Points on a hilly landscape, in no order, each with its height.
From any point a ball rolls to the lowest of the 5 points nearest to it. It stops when none of these is lower. Distance is the straight distance between rows; heights are no part of it.
Pokiv: [133  81 102 138  90 132 126 100  95 129 126 134 173 156 130]  (h 239)
doziz: [ 87 132 111 162 204  73 136 125 107 162 145  93 136 108 105]  (h 665)
gote: [129  93 110 149 101 130 117 108 113 131 129 142 165 139  96]  (h 215)
bod: [131 161 156 114 129 174 108 186 195 104  87 166  79 153 133]  (h 415)
luso: [101 114 111 158 232  61 115 148 111 137 149  92 118 106 113]  (h 722)
vav: [162 179 158 106 103 163 141 150 108 117 119 125 141 142 184]  (h 158)
lusi: [147 147 118  84 147 150 101 158 171 115 121 145  81 109 102]  (h 441)
disu: [111  79 150 160 159 106 121 141 172 120 131 129  61  73 106]  (h 267)
tor: [101 101 132 162 130 123 123 116 132 142 136 131 137 115  71]  (h 97)
fuz: [102 105  82 158  90  63 142  43  77 171 175  95 190 134 156]  (h 408)
vesa: [142 188 186 108  73 167 158 140  84 118 136 109 137 138 187]  (h 437)
zudal: [ 83  97 150 171 199  93 103 165 123 127 134 101 111  97 109]  (h 671)
fiza: [ 94 132 120 159 162  97 130 116 115 179 155 105 168 108  88]  (h 347)
mot: [139 170 163 108 130 174 111 176 190 101  82 161 104 160 140]  (h 334)
sogas: [110  93 133 164 237  76  94 171 131 130 129  98 115  98 120]  (h 772)
lig: [128 116 119 117 131 122 130 106 160 118 129 152  88 105  92]  (h 312)
Bet: [147 178 190 121  81 176 140 159 106 112 122 122 136 138 186]  (h 443)
Tedup: [143 193 159 100  82 156 169 135  79 118 139 104 135 143 181]  (h 422)
nad: [140 128 124  83 148 143  95 162 179 118 125 144  56  95 107]  (h 375)
gar: [ 88  87 153 166 160 113 128 142 149 127 134 115  86  90  95]  (h 459)
luk: [151 128 116 114 102 131 174 100  87 101 120 126 137 173 174]  (h 402)
Suvek: [168 144 116  94 133 143 131 111 143 107 111 157 129 135 128]  (h 812)
gof: [123  90  90 133  83 140 141 105  76 118 133 119 160 180 157]  (h 463)
Muvu: [101  97 130 151 128 116 126 121 146 124 127 143 111 109  76]  (h 145)
rasu: [166 152 111  89 138 141 114 126 163 108 118 153 110 123 108]  (h 763)
kiv: [140 133 133  91 137 157  81 198 192 113 111 144  53 121 116]  (h 495)
migiz: [142 108 135 100 150 123 104 147 183 130 143 138  48  71 110]  (h 388)
Pibev: [118  99  97 138  98 123 106  99  87 161 150 114 189 136 120]  (h 266)
Nin: [ 84 126 128 162 155 112 121 131 123 164 144 108 149 109  77]  (h 210)
pep: [ 95 134 101 171 161  63 151  83 111 181 155 103 180 120 103]  (h 432)
dab: [118 102 132 131 144 110 126 122 174 117 138 137  66  84  89]  (h 440)
zet: [127 197 179 106  58 171 169 135  78 126 137 108 138 146 180]  (h 442)
Feg: [119 110 119 132 121 123 130  98 154 123 121 156 114 119  84]  (h 177)
Siz: [ 98  82 155 169 169 106 119 142 161 120 129 121  77  75 108]  (h 354)
fesil: [146 167 204 133  70 174 141 160 122 105 107 129 132 139 191]  (h 514)
zot: [129 141 144 102 134 157  97 197 198 103  90 157  48 144 129]  (h 614)
mezu: [150 140 123 110 107 130 182 104  85 108 126 126 141 157 182]  (h 444)
Matob: [138 102 111 131 110 128 130  92 139 106 115 157 128 130 105]  (h 262)
suz: [138 129 119  88 146 131 114 128 174 115 134 146  73 100 100]  (h 74)
Tusug: [169 169 149 102 121 163 133 146 120 111 112 136 146 137 166]  (h 552)
zos: [108 124 112 154 137 100 119 106 105 177 149 109 184 109  94]  (h 227)
ramo: [107 116  94 166 123  59 145  59 102 180 161 100 197 123 136]  (h 339)
mavub: [114  97  79 124  83 118 111  87  64 161 160  95 190 154 143]  (h 338)
puz: [154 115 105 118 100 133 162 104  95  98 118 144 150 161 168]  (h 139)
gunuz: [148 171 156 109 134 171 113 172 173 103  87 152 125 155 143]  (h 341)
defup: [ 81 107 137 161 176 112 119 154 126 146 141 105 123  99  85]  (h 461)
bunar: [165 158 117  87 140 147 118 126 151 109 108 155 119 131 123]  (h 807)
lemid: [127 102 142 122 149 118 123 126 178 122 139 139  53  75 104]  (h 386)
gan: [152 168 130 107  97 136 184 117  81 111 132 111 134 154 190]  (h 446)
magaf: [154 163 199 135  97 175 127 167 150 104  93 143 131 148 182]  (h 529)
naf: [126 103  95 135  97 100 117  75  74 176 160  95 187 127 134]  (h 325)
Bov: [121 109  97 147 114  87 120  83  98 185 164 107 193 122 119]  (h 305)
Zibub: [153 162 130  86 147 158 104 159 164 110 106 150 106 132 122]  (h 471)
tar: [172 168 141  93 131 158 128 146 141 113 106 147 140 144 151]  (h 109)
zem: [139 143 110 114  91 137 194 103  80 103 127 120 137 174 186]  (h 451)
nivi: [120  91  83 126  82 140 130  98  77 131 143 113 171 168 147]  (h 413)
datu: [105 106 121 159 117 120 121 114 117 148 135 127 159 119  78]  (h 126)
vuvo: [145  94 109 130 100 128 135  96 114 107 117 146 153 154 132]  (h 512)
Fozu: [107  98 113 154 103 120 110 109 105 158 144 123 177 125  94]  (h 176)
mizeg: [ 92 135 107 164 184  68 149 105 115 168 153  95 158 120 102]  (h 542)
vira: [125  85  93 136  78 136 117 102  79 133 138 123 173 159 139]  (h 412)
Dob: [ 83 120 125 165 193  89 125 147 113 162 150  99 134 102  94]  (h 496)
kat: [136 140 155 110 144 158 112 199 212 105  77 166  28 150 142]  (h 880)
Fedum: [173 155 134  97 120 142 150 122 110 107 113 133 142 142 174]  (h 125)
lugu: [140 169 140  99 138 171 100 179 178 105  88 155 103 147 127]  (h 254)
kage: [164 123 105 112 118 132 138  98 132 110 114 155 139 139 136]  (h 187)

Where does a ball stop that starts at each point below?
fuz: tor
zet: tar
gan: tar
mizeg: tor
zem: tar
Pokiv: tor
luk: tar
fiza: tor

Call two points neighbours if one is among the 5 nearest of the other. Go from one point of each pair to the other, from neighbour to neighbour, staying as low as possible. Name the highest point that can't be avoided.
tar, tor: luk
disu, tor: lemid
tor, puz: Matob
tor, suz: lig
lugu, tar: gunuz

Write out the way that a ball takes from each point below.
sogas: defup > tor
gar: Muvu > tor
Bet: vav > Fedum > tar
Matob: Feg > tor
mezu: Fedum > tar
